Each row is a point on a tangle of strands that fork and nearly touch. The rows are in no order.
(in the rows, 128 means zero)
Points whose rows are less than 186 apart are linked; no others are. Some points are linked to none.
Dafo: [ 76 158 184 132 135 137 120 125  72 112 112 186 153  97 212  71 158 175
  94  86 143  98 142 111 156  48  90 152  70 131  62 165  98 181 153 140
 133 140 151 117 164  83 147 151  99  89 120 174 147 125 205 142 156 136
 133 117 111 116  74 160  89 163 167 144 157 141 127 155 156]
Zudot: [174 118 134 123 190  70  88 138  67 171 117 124 117 118 119 109 129 108
 132 132 127 114  57  96 146 180 119  81 137  64 108 141 125 145 119  89
 135 149 106 131 144  77 140 132 126 152 120 135  77 150 134 143 117 192
 134  97 154 126 139  87 166 188 145  90 146 122 133  97 139]
Takab: [141 114  79 108 160  91 123 134 116 132  76 137 132  66 169 115 135 144
 101 128 134  86 150  79 169 101 103  84 117 119 126 169 124 144 153 119
 110 160 161 108 110 157 116 155 151 108 168 171 124  98 127 158 150  99
 155 112 102  83 106 116 124 145 147 141 161 138 168 137 155]
lig: [154 132 196 160  92 202 177 132 151  92 169 106 130 203  93 113 173 126
 148 123 105 200 136 146  93  91 181 190 182 132 142 131  70  76 164 170
 102 106 130 179 153 131 131 124 130 132  82  95 169 117 139  91 142 116
  83 173 140 132 118 118  63  85 103 164 128 138 113 171 117]
vud: [108 130  88 114  85 147 124 139 158  88  88  97 103 111 123 134  96 146
 141 114 131 114 166 168 133 121 122 137  85 163 170 117 158 136 124 135
 164 125 106 126  98 161 149 101 123 113 131 120 135 136 122  80 121 103
 153 169 106 139 111 176 167  75 139 154 102 132 140 135 122]
pida: [124  94 108 156 107 132 140 139 119 160 139 101 108 159 135 149 118 138
 135 151 114 172 136 189  93 118 135 147 111 148 145 117  89  83 168 101
 150 123 149 149 106 148 204 101 101 131 111 118 149 114 143  88 151 112
 144 169 146 136 120 147  84  54 140 167 106 125 104 140 145]
zatop: [107 115 108 155 186 110 122 156 162  87  61 160 107  79 127  55 141 159
 129 124  95  62 135  83 159 148 116  77 121 124 115 115 173 134 154 143
 140 122  86 118 121 100 168 146 140 134 110 101  81 128 141 139 123 102
 108 107 165 119 108 109 188 132 154 102 177 114 192 155 176]
tudaz: [ 57 210 222 141 104 163 128 102 122 102 164 197 188 143 161 116 146 142
  92  71 128 133 149 135 153  83 117 174  85 157  65 123 131 189 111 171
 131 104 138 119 166  68  91 121  87  99 112 134 171 134 191 124 116 140
  85 106 119 161 118 183 133 152 122 114 135 125  99 140  68]
vula: [165 144 170 167 105 157 174 139 135  43 112  97  95 146  84  96 170 190
 141 156 106 131 134  82 192  83 122 153 155 111 144 156 156 124 160 190
 103 112  92 159 182 161 127  93 132 134  93  92 132 136 184  79  69 153
 106 166 105 153  75 124 207  99 153  98 153 108 150 182  77]
fuza: [ 87  94 137 165 106 168 135 130 165  81 142 136 123 126 141 117 104 139
 180 135 134  98 158 165  63 153 153 184  85 174 128  96 153 102 140 133
 153 110  67 152 102 124 212 117 159 114  91  98 136 139 116  97 124  99
 147 130 143 143 115 154 133  67 132 123 123 140 125 134 132]
beder: [124 115 116 152 163 129 131 176 149 105  84 142 105  97 144  78 158 111
 153 111 102  74 155 100  83 172 150 113  92 133 128 123 103  81 161 156
 121 124  80 136  98 116 195 128 152 120 111 110 120  88 108 127 135 115
 104  95 147  94  89 133 118  83 135 138 182 144 154 130 155]
kanab: [182  86 107 109 137 109 120 140  76 150 118  84 107 120 143 126 109 125
 154 141 142 109  91 123 117 143 138 125 120  88 140 156 110 118 137  85
 145 156 120 143 126 143 149 135 159 134 128 152  94 145  99 108 134 163
 175 138 112 105 118 107 129 140 144 131 121 148 136 107 151]
Namor: [125 148 166 155 139 120 113 171  80 136  67 104 100 131 126  73 168 169
 112 101  99 141  94 150 155  99 116 123 112  83 110 137  88 114 178 127
 162 121 125 142 139  77 197  90  58 145  72 109 105 143 206  81 143 167
 110 175 161 143  74 143 136 102 193 159 128 118 135 167 164]
dib: [111 128  69 128 112 134 148 116 212 111 141 138 130 150  89 166 104  88
 146 152 126 133 173 145  90 189 153 114 140 186 170  77 177 111  69 144
 127 117 104 112  95 163 103 126 151 129 154  92 141 103  57 132  99  84
 113 121 126 143 169 133 158  99  80 120 111 126 135  93  94]
pinod: [129 146 122 129 151 112 128 136 111 115  85 144 128  88 156 107 162 152
  87 121 126 107 144  76 187  93  95 101 115 120 119 163 117 157 151 144
 101 137 146 105 131 134 111 138 124 110 153 155 136 110 170 145 123 125
 116 110 114 112  91 136 137 149 149 136 161 122 147 154 121]
dugo: [109 129 116 108  64 149 139 100 137 113 146  89 129 158 111 162  78 162
 122 138 138 179 130 201 152  78 115 158 134 144 148 108 165 157 108 114
 165 125 152 130 132 161 102 116  98 132 130 133 136 180 143  84 129 109
 168 199 103 164 157 155 142 121 132 156  59 121 109 138 128]
nefe: [143  63  88 145 108 112 144  81 108 151 163 106 123 157 130 201  98 149
 143 194 162 152 140 158 113 116 108 165 147 167 152 142 136 115 133  81
 127 132 139 141 139 199 162 115 167 135 158 141 157 137 110 127 114 107
 184 140 112 138 162 107 108  95 132 120  95 142  90 107 110]
gaso: [167 112 106 140 166  70  92 125  72 174 134 121 103 150  94 170 108  89
 125 133 143 158  82 132 119 216 111 100 107 102 143 114 127 127  97  93
 137 125 107 116 132  88 174  96 113 147 140 134 118 142 130 118  85 200
 134 109 149 149 153 131 175 137 130  85 106 122  79  67  76]
Povib: [181  98 166 105  84 176 150 101 120  94 174  78 124 178 107 148 112 128
 172 154 155 146 116 129 100 112 173 196 174 111 148 156 121 112 117 142
 109 130 106 162 166 173  95 134 180 135 122 132 127 164  87  97 110 142
 152 159  83 118 129  97 107 129  98 127 100 152 104 136 100]
luvi: [179 143  75  59  85 126 129 148 134  97  73  58 100 127 100 133 116 114
 132 125 141 118 145 120 148 114 142 115 132 113 194 154 136 128 110 135
 139 157 130 124 113 196  59 114 143 115 151 141  99 128  74  90 118 137
 137 177  69 101  99 135 161 107 117 166 117 144 156 114 109]
relo: [112 166 114 119 116 129 122 158 133 120  96 127 123 128 139 139 153  95
 108  79 116 131 173 130 114 144 121 123  74 153 166 125  82 110 137 165
 111 122 136 111  93 128 143  91 101  97 139 133 175  77 132 119 128 132
  80 115 122 108  97 185 116  66 125 167 146 138 105 121  86]
Vaf: [186  86  99 111 122 115 123 146  81 151 120  58  84 146 129 144 100 119
 165 143 140 129 102 153  96 150 145 138 101  98 162 141 102  93 142  91
 159 141 114 153 117 153 181 112 148 139 119 138 106 137  95  73 128 164
 171 169 114 108 108 120 124  90 145 151 107 154 109 106 135]
Fiti: [189  88 119 142 184  63  97 107  58 197 159 132 119 140 115 165 106 105
 124 169 152 155  57 106 131 192 114  91 153  84 114 142 121 131 109  76
 125 142 122 127 155 103 158 124 135 159 143 140 103 150 125 151  99 199
 155  89 147 139 165  85 151 176 133  73 122 122  88  79 107]
bavu: [153 163 151 125 169 115 110 143 116 142 133 150 136 119 115 120 150  77
 115 111 124 126 110  78 127 182 132  89 138  94 118 131 107 129 106 155
  90 139 114 106 134  90  96 127 133 130 141 131 126  98 121 157 106 174
  81  64 139 119 125 117 140 156 100 102 165 121 127 107  81]
veba: [165 122 144 158 136 130 150 134 109  75  89 113  88 112 101  97 152 192
 132 164 120 104 105  72 206 100 112 121 152  95 126 161 160 147 162 151
 108 126  90 147 172 154 130 111 138 139 109 115 110 152 178 101  77 155
 130 151 118 152  86 115 207 131 170  86 153 110 157 165  98]
reg: [ 81 175 142 110 131 133 116 135 134 123 101 158 149 100 149 105 130 149
  88  95 119 115 143 130 184  90 105 101 101 123 107 119 143 188 120 135
 137 137 157 102 134 103  89 141  84 110 140 149 132 130 172 143 141 115
 115 119 125 140 117 155 145 163 138 138 131 114 146 143 136]
bipaf: [146 119 149 162 144 137 163 126 140 127 135 120 113 149 100 121 147 158
 127 168 108 154 108 107 156 124 140 115 174 102 123 125 141 117 144 131
 117 128 119 141 146 126 124 124 117 151 112  95 116 144 157 125 113 130
 107 143 157 155 132  91 141 134 127 111 139 103 145 155 128]
mip: [117 140 149 121  49 161 157  84 121 102 164 101 140 194 111 171 106 180
 105 130 140 212 136 184 166  54 105 187 144 166 147 129 142 161 115 134
 145 116 170 146 162 159 100 104  91 116 121 125 175 172 179  82 121 111
 142 215 103 168 152 163 128 115 128 152  62 110  84 151  94]
lafi: [ 96 159 198 146 126 153 147 121  98 115 127 165 148 131 180  87 169 172
  89  99 124 141 137 125 160  44 114 156 115 122  74 153  90 161 165 146
 124 128 158 133 171  88 129 140  85 110 103 142 152 128 211 125 156 126
 108 133 130 132  86 142  84 149 153 151 144 121 122 172 148]
duz: [ 95 119 156 163 183  92  91 129 130 193 155 178 138 125 122  98 152 112
 108 126 106 125  75 128  99 176 116  75 155 106  76  91 114 116 139 116
 136 113 146 117 125  39 162 135  92 161  93  95 105 120 152 187 147 137
  88  79 206 136 169  87  96 180 128  85 144  89 132 123 170]
Lavu: [164 109  53 105 142  87  95 118 113 117 107 100 103 102  97 149  66 113
 155 141 153  96 117 143 135 190 105 104 106 140 158 107 187 162  82  85
 167 139  79 110 112 143 135 124 163 136 155 134  95 161  84 108  93 141
 182 131 112 138 158 140 228 136 136  92 101 137 133  75 118]
gobak: [142 108 146 193 139 146 182 120 141 120 158 139 123 151 116 138 162 153
 121 171 117 160 144  99 120 112 138 139 167 138 119 146 109  89 164 151
  86 118 127 145 135 151 160 125 147 132 126  99 166 103 148 138 120 107
 101 118 153 134 127 105  92  93 125 122 148 118 129 165 120]
puli: [116 154 142 123 135 145 130 124 181 152 183 165 153 165  81 155 133  49
 122 118 115 168 124 137  88 194 173 115 152 127 141  75 134 101  71 150
 104 115 140 115 122  99  65 135 105 142 134 105 125 110  82 154 117 140
  77  97 144 144 180 126 110 153  69 122 119 112 104  99  81]
Dit: [217 140  98 148 175  82 149 148  95 180 132 108 115 133 105 162 179  66
  92 141 107 186 124  82 116 155 122  72 156 101 159 176  49  67 146 145
  69 122 159 119  98 148 108 114 120 145 167 137 164  54 129 158 135 164
  71 109 147  89 132  98  65 115 123 141 162 128 128 112  92]
Gozem: [139  93  85 145 180  90 150 128 138 157 106 163 145  67 174 108 142 151
 100 160 118  95 146  74 142 107 104  82 143 123 104 168 115 115 167 116
 104 138 171 124 105 150 133 180 158 128 156 151 126  90 127 190 164  63
 151  92 134  85 128  80  78 157 145 127 173 142 181 157 197]
Rekif: [140 153 148 133 119 128 108 171  70 155  90  90 104 152 123 106 165 126
 110  76  99 176 114 165 119 115 124 131  91 104 145 136  47  94 172 125
 145 123 146 141 121  91 194  76  52 130  89 129 146 111 184  71 151 171
  98 166 151 125  83 173  87  73 162 180 122 126 100 142 136]
Pote: [ 66 190 173 103 108 156 106 115 139 115 136 176 173 117 154 121 118 132
 100  72 134 118 142 146 155 102 121 139  93 142  93 109 155 199  90 143
 138 127 139 105 141  84  67 143  84 103 138 143 141 151 156 137 135 124
 116 113 119 148 132 180 142 171 120 132 112 123 116 123 112]
gusi: [ 91 114  67  85  80 141 126 129 198 138 126 123 142 116 135 138  81 107
 142 133 126 120 163 190  97 120 149 123 114 169 155  82 164 128  99  95
 166 133 160 116  84 162  96 159 124 122 143 135 108 124  66 120 166  62
 171 157 104 122 148 147 124 118 109 169  92 139 156 119 178]
laf: [101 121 132 144 165 130 112 152 156 102  92 158 127  87 140  62 144 128
 147 109 109  68 133 100 110 159 140 101 111 129 105 114 146 122 142 144
 135 125  83 124 108  90 170 148 152 126 109 108  99 117 117 143 132 110
 117  92 159 112 107 121 149 127 132 110 174 123 172 139 167]
gube: [ 81 104 105 145 110 154 115 133 169 106 140 131 114 131 124 130  83 116
 163 126 125 116 144 192  64 176 148 149  83 175 138  70 175 114 108 122
 172 102  79 133  94 110 193 117 138 130 104  99 120 147  98  98 123 100
 150 134 143 150 141 164 157  82 127 117 103 130 121 105 140]
kod: [ 89  81 143 158 110 173 171 103 179 101 157 158 158 125 165 125 127 164
 162 166 130 105 157 127  93  87 158 173 156 168  99 124 147 109 153 126
 113 120 127 153 125 157 149 172 181 121 124 127 134 136 104 148 149  52
 161 121 129 125 133 103  73 125 121 130 132 147 147 169 174]
somaz: [ 78 150 154 116 145 117  66 151 126 172 130 177 147  98 172  86 142  82
 127  65 114  90 108 150  73 158 135 103  83 124  87  97  94 109 135 117
 143 119 142 112 100  48 160 148 101 122 103 138 108 107 123 170 180 136
 117  77 155  99 125 139  81 154 128 134 149 121 121 115 186]
panop: [ 61 168 185 108 134 145  92 120 103 132 128 195 173  88 211  80 135 139
 110  62 146  80 138 126 123  87 111 150  62 131  53 132 105 181 129 130
 134 140 147 104 140  69 127 160 106  94 122 177 136 135 172 161 168 127
 134  93 120 113  95 165  81 180 144 141 140 143 122 131 169]
vebup: [180 104  73 135 170  79 153 117 131 179 141 133 149 105 134 168 138 100
 103 175 130 137 141  78 125 140 114  77 179 128 138 164 112 106 126 111
  77 146 178 115 108 173  81 164 172 139 179 146 139  77  90 196 139 100
 134  86 127  96 160  69  81 156 112 117 150 132 155 117 136]
kom: [127 151 131 112 103 162 141 117 178  33 108 143 126  90 110 106 122 161
 139 141 141  63 157  69 185  92 122 144 141 143 131 139 202 180 112 180
 104 125  95 127 156 175  68 131 168 119 146 124 127 152 124 127  83 114
 125 134  77 134 106 135 222 147 121  88 146 127 170 152  94]
vadaf: [172  89  97 113 182  59  89 152  55 174  88 116 105  86 158 108 109 125
 146 131 138  82  78  99 138 168 107  79 103  83 109 160 120 137 149  74
 155 166 110 128 117 110 183 134 151 144 137 160  77 141 125 126 134 173
 176 112 135 101 123 106 164 157 167 110 145 139 146 101 160]
fel: [100 185 236 143 119 174 149 110 104 120 174 173 168 159 154  97 167 150
 106  99 124 159 121 129 145  72 139 173 140 119  66 135 101 169 134 156
 116 109 149 142 187  72  98 136  94 117  94 127 159 143 197 137 136 146
  92 115 135 150 111 133  98 171 124 130 145 124 101 165 101]
zam: [177 159 161 115 175 100 104 147  79 151 119 129 127 117 117 107 142  95
 125 117 126 118  75  71 157 173 136  93 145  59 109 148 108 138 114 129
 105 146 109 119 154  81  96 127 132 142 131 136 100 129 136 145 102 204
  99  84 140 120 121  94 159 175 123 103 158 126 132 107  94]
Nosat: [178 136 113  92 116 114 123 111 121 141 159 103 127 151  90 173 115  76
 135 138 153 154 107 122 125 173 143 125 158 103 160 129 127 125  78 118
 111 142 129 119 143 144  70 119 140 131 158 134 112 139  77 133  93 164
 128 124 104 130 153 115 145 151  91 117 107 134  98  88  78]
bepud: [191 106  92  90  90 134 144 138  97 132 102  45  92 164 126 150 124 132
 140 137 133 153 136 147 118  97 140 151 130 119 187 167  88  92 149 119
 136 143 146 149 119 196 136 103 132 123 134 142 143 117 107  72 145 132
 148 197  90  94 101 128  96  74 132 187 105 154 116 129 128]
kulop: [180 121  81 109 130  87 141 108  77 151 104 107 118 104 157 174 153 128
  93 137 156 125 162  72 159  83  85 117 133 141 153 206  85 122 153 134
  79 141 175 111 126 204  92 120 166 110 197 177 177  75 121 163 132 127
 134 121  84  76 115 120  85 122 131 142 152 150 115 120  97]
tev: [ 76 156 141 124 190  76  65 150 123 178 106 173 140 106 115  92 138 103
  93  85  95 109  91 136 133 184 103  53 122 102  91  91 129 147 118 125
 153 113 138  99 110  29 138 122  67 149 106 102  96 125 156 171 146 145
  83  88 195 139 160 125 144 180 137  90 145  83 137 111 153]
Vilig: [116 133 132 138  64 131 152  65 114 134 184 118 145 201 116 215 114 148
 111 144 156 209 148 169 145  98  94 190 151 190 150 133 126 141 106 130
 117 110 163 136 157 179 109  97 117 109 148 127 197 137 153 119  93 127
 127 175 101 165 175 151 119 102 109 132  68 114  53 123  56]
Livon: [127 182 153  79  97 154 109 163 104 118  90  90 120 135 122  99 116 123
 113  75 120 144 114 157 152 106 138 121 102  84 141 120 116 141 114 131
 160 141 136 120 128 102  98 116  71 124 111 147 101 150 145  83 152 160
 118 173 113 133  93 166 141 131 136 174 107 126 133 132 139]
mopop: [105 193 114 101  94 127 107 149 120 122  91 107 121 137 124 155 125  97
  95  67 123 148 161 163 133 140 109 126  64 158 173 115 114 134 108 152
 134 124 136  99 100 115 126  74  75 100 144 135 166 105 144  91 114 151
  93 143 112 134 105 209 154  78 121 161 110 124  98 102  71]
Tuzez: [179 142  72  73  74 131 144 133 141 104  85  55 103 148  94 156 134 115
 129 131 143 151 163 120 138  88 138 142 143 139 206 164 114 112 115 147
 121 140 154 129 118 219  66 102 139 114 163 131 146 108  85  99 123 117
 120 193  71  95 109 133 123  87 113 182 113 141 137 121 104]
vomi: [145 140  64  81 157  76  82 148 115 129  87 101 101  91  97 118  76 110
 130 119 129  99  93 146 157 181 113  80 109 104 149  91 175 176  89  85
 182 141  97  99  95 108 119 133 119 143 137 139  67 165 102  97 126 150
 165 144 136 142 155 147 227 156 147 110 107 120 156  92 146]
posi: [144 104 131 158 113 150 156  90 152  79 159 141 128 132 105 148 124 152
 154 177 148 114 144  82 136 126 131 157 163 154 129 143 169 137 119 151
  95 125  88 135 153 180 112 126 191 124 145 112 147 132 110 141  78 114
 130 117 110 137 139 102 161 121 105  82 135 130 126 138  83]
gup: [156  69 100 137 140 112 153  91 115 120 143 140 139  99 155 168 123 147
 142 182 168  82 153  68 134  99 111 142 153 156 120 183 140 136 139 117
  84 146 126 133 150 204 114 153 229 121 174 155 145 109  94 179 111 100
 175  86  92 102 137  82 108 138 125  93 150 156 133 120 116]
Besu: [106 161 110 129  80 138 126 127 125  84 104 102 117 135 118 152 105 156
 121 105 132 132 163 161 152 119  93 150  79 175 163 117 155 149 123 149
 145 118 110 117 116 142 147  80 107 103 134 118 166 133 159  77  94 131
 128 160 108 155 112 199 187  71 137 135  97 122 108 126  80]
zumo: [ 58 155 195 170 144 138 100 131 123 122 137 149 134 136 119  95 134 164
 122 100 102 133  84 169 142 133 109 137 129 114  77  89 155 157 137 122
 173  90  97 125 142  37 171 101  73 148  61  84 102 177 191 121 122 157
 108 123 191 188 138 138 162 140 166  89 115  92 123 144 148]
Riz: [134 173 149 131 171 121 117 151 150 154 143 171 140 137  89 129 168  54
 101 104 106 153 127 100 108 194 149  83 146 109 125 102 107 112 102 167
  88 116 128 103 117  78  86 128 110 144 136 101 142  83 116 176 114 157
  50  60 163 127 155 116 120 155  89 110 159 108 130 110  82]
zus: [146 112 119 152 172 116 128 144 128  72  69 127  92  81 114  73 129 186
 144 152 111  64 108  70 194 124 110 103 138  97 116 142 182 156 146 135
 132 130  60 139 150 123 149 133 153 145 110 117  72 161 158 114  92 138
 144 130 136 140  98 110 227 149 172  79 166 115 189 155 149]
nor: [113 113 115 127  88 144 143 117 145 148 160 105 124 178 110 163 100 140
 129 138 125 194 124 198 112 112 139 149 136 141 152 101 132 109 122  99
 150 121 155 140 120 143 143 114  94 137 122 120 134 148 129  97 143 108
 147 184 138 162 154 141 108  99 115 154  76 113 101 134 133]
bege: [ 90 150  74  77  62 149 122 134 182  97  90 103 130 115 131 139  92 114
 130  98 134 110 191 174 117 115 125 135  87 180 176 103 164 140  97 132
 155 133 139 110  82 170  93 117 117 103 154 137 142 120  87  99 144  78
 139 172  87 114 124 186 141  87 117 180  96 139 145 123 133]
rir: [ 77  88 144 153 142 148 157 115 180 132 147 182 156  93 169  93 136 160
 140 157 115  89 149 110 110  90 149 131 155 148  71 122 140 114 163 122
 118 123 149 143 118 126 137 187 156 125 121 125 119 126 125 179 172  54
 146 107 154 117 145  82  70 155 131 123 147 131 169 178 214]
Romeg: [193 135  79 135 171  92 151 144 138 176 130 126 129 129 101 160 155  57
 103 155 110 163 135  88 109 178 128  62 161 118 157 141  95  72 119 143
  77 136 155 112  90 148  88 138 138 143 166 128 147  61  87 171 137 126
  78  92 144  96 152  90  89 127 101 130 162 123 156 106 108]
Falet: [ 96 123 166 140 159 106  92 120 110 185 158 179 154 104 168 109 136 122
 117 110 128 108  92 132 102 141 116 117 121 118  67 124 102 125 143 101
 138 125 151 120 128  59 159 151 120 135 109 144 118 130 149 184 162 140
 132  73 159 123 150 119  78 174 133 112 150 116 113 125 174]
radi: [ 91 135 110 154 102 156 166 115 216  95 155 157 143 159  91 165 131 102
 134 142 125 143 187 130 102 157 145 139 144 201 160  94 164 107  99 171
 101 113 112 112 107 164  99 115 145 122 154  88 179  90  89 141  95  83
  85 115 128 149 164 142 132  79  79 121 122 116 125 126  75]
sebev: [108 133 160 154 136 140 149 127 149 128 145 112 120 156  77 123 126 166
 110 157  98 177  93 142 182 108 128 113 186  95 119 100 160 151 134 116
 153 115 136 138 150 106 112 120  72 160  90  85 105 174 181 114 120 134
 113 173 177 188 152 108 163 146 139 116 104  83 149 158 137]
Sigi: [177  98 156 137 109 162 166  96 137  93 167 109 126 157  91 145 123 146
 163 184 150 139 112  94 142 110 158 166 197 114 132 154 159 127 121 144
  97 134 101 157 176 187  84 133 184 142 128 114 126 155 105 123  89 141
 145 135  97 131 139  77 146 139 105  95 124 132 129 138  94]
Guka: [119 133 104 152 143 135 134 170 151 121  88 131 117 117 133 113 167 106
 121 103  99 116 174 117  93 152 137 107  90 149 151 121  87  81 166 165
 109 115 118 124  88 125 186 109 117 115 124 111 159  63 129 125 135 105
  81 103 145  99  93 155 101  57 127 161 165 134 138 136 128]
tunir: [163  93 129  98 113 132 123  85  97 145 184 115 145 144 148 192 100  99
 164 141 185 113 132 112  85 140 139 189 136 130 136 160 108 119 102 115
 107 138 125 135 150 178 105 140 199 119 161 161 142 130  61 155 115 151
 167 103  77 104 138 108  94 143 101 119 112 177  69  86  86]
gebo: [106 164 116  91 159 100  69 151 118 137  95 122 120  91 108  97  88 116
 121  85 114  96  78 158 160 168 107  88 108  94 117  80 176 180  95  97
 190 127 104 103 113  60 117 134  84 144 109 125  64 173 132 115 143 157
 142 129 158 153 155 152 206 179 151 107 111 110 154 103 167]
sovuz: [ 89 122 177 145 138 143 100 117  99  97 128 153 138  87 177  85 122 173
 148 111 142  75 104 136 131 118 122 164  97 123  68 133 143 167 139 115
 154 128  83 131 146  79 174 138 146 115  95 144 105 178 167 130 131 145
 158 103 137 145 107 141 145 155 162  95 134 134 126 135 159]
nak: [ 87 140 164  91 104 152  79 146 129 159 149 148 156 117 178  92 119  98
 153  71 127 104 105 176  70 131 164 150  87 118  95  96  95 105 127 108
 154 129 144 129 110  76 142 160 106 114 103 151 100 133 109 137 190 127
 144 113 126 102 117 150  68 147 115 155 124 143 114 123 198]
niked: [ 91 146 163 154 157 104  85 155  93 142  86 127  98 114 129  74 137 163
 130  98 112 115  66 167 150 139  96 108 108  95  90 114 130 140 155 108
 182 113 100 131 131  43 198  92  72 150  74 107  85 171 190  97 148 166
 126 141 183 157 110 133 163 134 189 118 126 107 141 138 173]
Pefev: [ 61 152 176  91  98 160  87 130 121 144 145 154 156 106 192  85 103 130
 140  71 138  99 105 180 108  89 140 162  75 119  77 101 120 152 124 106
 167 133 149 122 130  71 127 166  90 113 102 162 104 155 137 134 190 124
 163 129 124 121 121 163  80 165 135 155 110 137 117 132 206]
gede: [120 139 186 181 117 176 179 128 155 113 174 155 151 169 110 127 180 121
 124 136  98 186 154 117 104 106 154 165 161 150 116 131  84  85 163 173
  84 104 137 149 135 121 134 126 121 130 106  96 182  94 149 135 128 112
  68 116 158 135 131 121  69  97 101 137 148 116 108 166  99]
gud: [192 103 106 140 169 109 168 128 124 159 145 137 146  99 151 137 151 113
 118 179 123 121 135  65 117 111 131  98 174 107 115 192  95  83 153 127
  71 136 158 136 115 172  92 180 190 138 155 146 133  80  87 186 160  94
 128  91 123  77 134  58  55 157 121 132 168 150 174 147 163]
gatig: [ 76 163 127  91 177  89  68 154 142 170 110 154 143  99 113  87 125 100
 104  87 101  97  84 135 153 166 112  58 134  93 101  77 153 176 101 105
 174 122 148  95 113  50  94 146  71 146 106 111  68 141 139 164 152 138
 102 110 183 152 165 129 163 204 131 100 123  87 161 111 183]
zasu: [ 77  86 158 156 101 190 151 120 180  90 159 147 142 134 157 112 117 160
 176 149 128 103 149 153  71 108 173 190 125 167 105 108 140 102 142 135
 137 119  95 159 117 135 178 152 165 120  97 113 132 144 107 119 142  80
 156 124 132 131 119 124  86  94 117 136 126 143 132 153 162]
zim: [104 106 127 135 159 131 158 139 160 126 115 176 153  67 182  82 159 156
 109 134 116  86 158  78 141  76 127 113 143 128  89 148 118 115 172 137
  97 132 163 130 111 127 115 195 146 110 141 141 126 102 130 184 176  65
 132  99 129  88 113  98  69 163 142 143 174 141 178 183 206]
pib: [173 176 124  61  93 145 134 153 136  77  82  81 112 119  99 102 135 121
 123 108 130 119 124  89 184  89 144 110 150  82 165 148 147 153 105 158
 121 148 131 126 145 162  29 126 125 127 133 140  96 141 112  98 119 148
 112 163  74 109  87 127 170 152 119 157 130 129 167 129 106]
dimil: [111 100 115 144  85 124 145  49 123 146 194 128 149 180 119 221  99 149
 130 175 175 178 147 162 128 108  99 188 157 189 141 133 148 144  99 103
 115 120 155 135 156 192 122 113 153 125 164 134 176 150 118 143  89 107
 162 147 102 154 187 128 110 118 107 115  80 134  53 112  73]
Nes: [179 118 174 134  89 181 172 114 136 104 169  91 126 199  95 139 145 126
 151 147 125 191 121 133 108 100 170 184 186 121 154 138  89  93 139 158
 100 120 129 172 157 164 112 122 149 140 103 112 163 134 119  91 122 129
 107 167 113 126 120 103  85  99 102 153 118 139 101 143  95]
Rak: [151 155 110  98 114 128 135 126 173 142 171 120 139 172  64 168 121  51
 127 133 133 177 121 132 106 184 162 123 163 114 172  86 139 108  58 139
 116 126 136 112 128 134  45 131 121 137 151 116 116 124  61 133 106 147
  94 128 114 136 173 122 129 142  66 132  99 124 105  88  80]
nam: [112 105  80 127 115 145 125 136 189 110 147 123 114 150  88 147  85  84
 169 133 124 125 144 179  60 204 161 125 102 163 163  51 183 105  71 134
 159 107  76 126  96 123 151 126 132 135 116  93 107 140  58  99 112 106
 134 132 134 146 155 136 166  95  97 114  98 127 129  91 124]
Sorok: [123 106 114 120 103 128 116 156  86 171 116  89 102 148 154 138 118 117
 134 103 124 161 128 190  86 118 130 150  75 127 150 126  62  87 178 102
 157 127 154 148 105 127 213  94  83 126 101 141 150 118 147  83 169 138
 146 166 129 120  94 174  70  55 148 193 110 142  88 122 161]
Lemo: [ 72 154 195 162 142 148 135 137 150 123 143 123 123 150  98  91 137 178
 119 122  93 152  81 166 163 108 131 119 164  96  86  91 160 153 136 124
 167  97 127 140 147  61 131 115  61 158  60  72  98 181 189 118 139 138
  98 159 194 186 138 122 159 153 153 111 109  87 151 161 165]
Zilu: [112  95  50 102 115 100 131 125 154 168 114 119 136 109 146 159 108 124
 118 147 126 131 159 160 126 115 117 103 125 161 150 121 135 126 124  87
 146 149 177 110  91 173 117 144 130 127 171 157 132 100  97 137 165  69
 171 143 112 113 145 124 105 115 126 163 113 137 147 123 166]
zul: [181 114 131 112 131 112 113  95  88 156 188 113 129 167 113 194 110  83
 144 144 170 152 106 120  96 178 136 158 141 108 147 138 106 117  80 110
 105 137 127 126 158 146 109 124 162 136 156 148 128 136  77 145  92 187
 151 102  95 121 158 104 117 151  93 104  99 162  55  72  69]
liv: [142  91  60 137 128  96 147 105 129 159 120 111 120 130 131 187 124 130
 117 171 143 152 159 132 127 121 103 111 136 169 164 145 126 111 135 102
 109 140 160 125 111 197 137 120 145 127 175 138 158  94 115 144 127  87
 151 131 123 120 149 116 107  89 124 138 124 131 118 114 121]
Dabuv: [155  69  99 128 150  99 123  91 101 152 161 134 144 104 165 167 100 125
 159 165 170  86 134  96  90 152 124 146 129 146 115 160 132 132 118  91
 109 148 119 133 132 169 137 162 217 129 164 164 130 123  76 172 117 118
 188  74 100 100 147  90 108 147 117  94 136 166 108  86 127]
rop: [159  88  99 136 128 120 146 114 124  88 101 124 107  99 135 140 130 167
 141 172 152  77 151  77 158 104 114 134 138 137 141 170 158 139 144 137
  94 145 103 134 143 196 124 127 196 116 156 142 136 122 112 133  95 111
 157 121  92 112 110 110 163 118 140  98 152 140 144 133 113]

A fork is a point with three links, a tip a point with one. Leave the first point through the second and follow the links. Name the first fork or tip that comes.
Guka; beder -> vula
posi; rop -> Zudot
fel; tudaz -> Gozem
somaz; Falet -> Lavu
kanab; Vaf -> pib
zasu; fuza -> radi

Name the points in between on the shortest way along the links from the first point to the second, in order.
Takab; nam -> Gozem zim rir kod zasu fuza gube
gede; puli -> lig Nes Povib Sigi posi rop gup Dabuv tunir zul Nosat Rak
Guka; Sorok -> relo mopop Besu vud bege gusi Zilu liv nefe dimil Vilig mip dugo nor pida
Pefev; tev -> nak somaz Falet duz
gobak; Sorok -> bipaf sebev Lemo zumo niked Namor Rekif
Dabuv; Tuzez -> tunir zul Nosat Rak puli Riz bavu zam Zudot vadaf kanab Vaf bepud
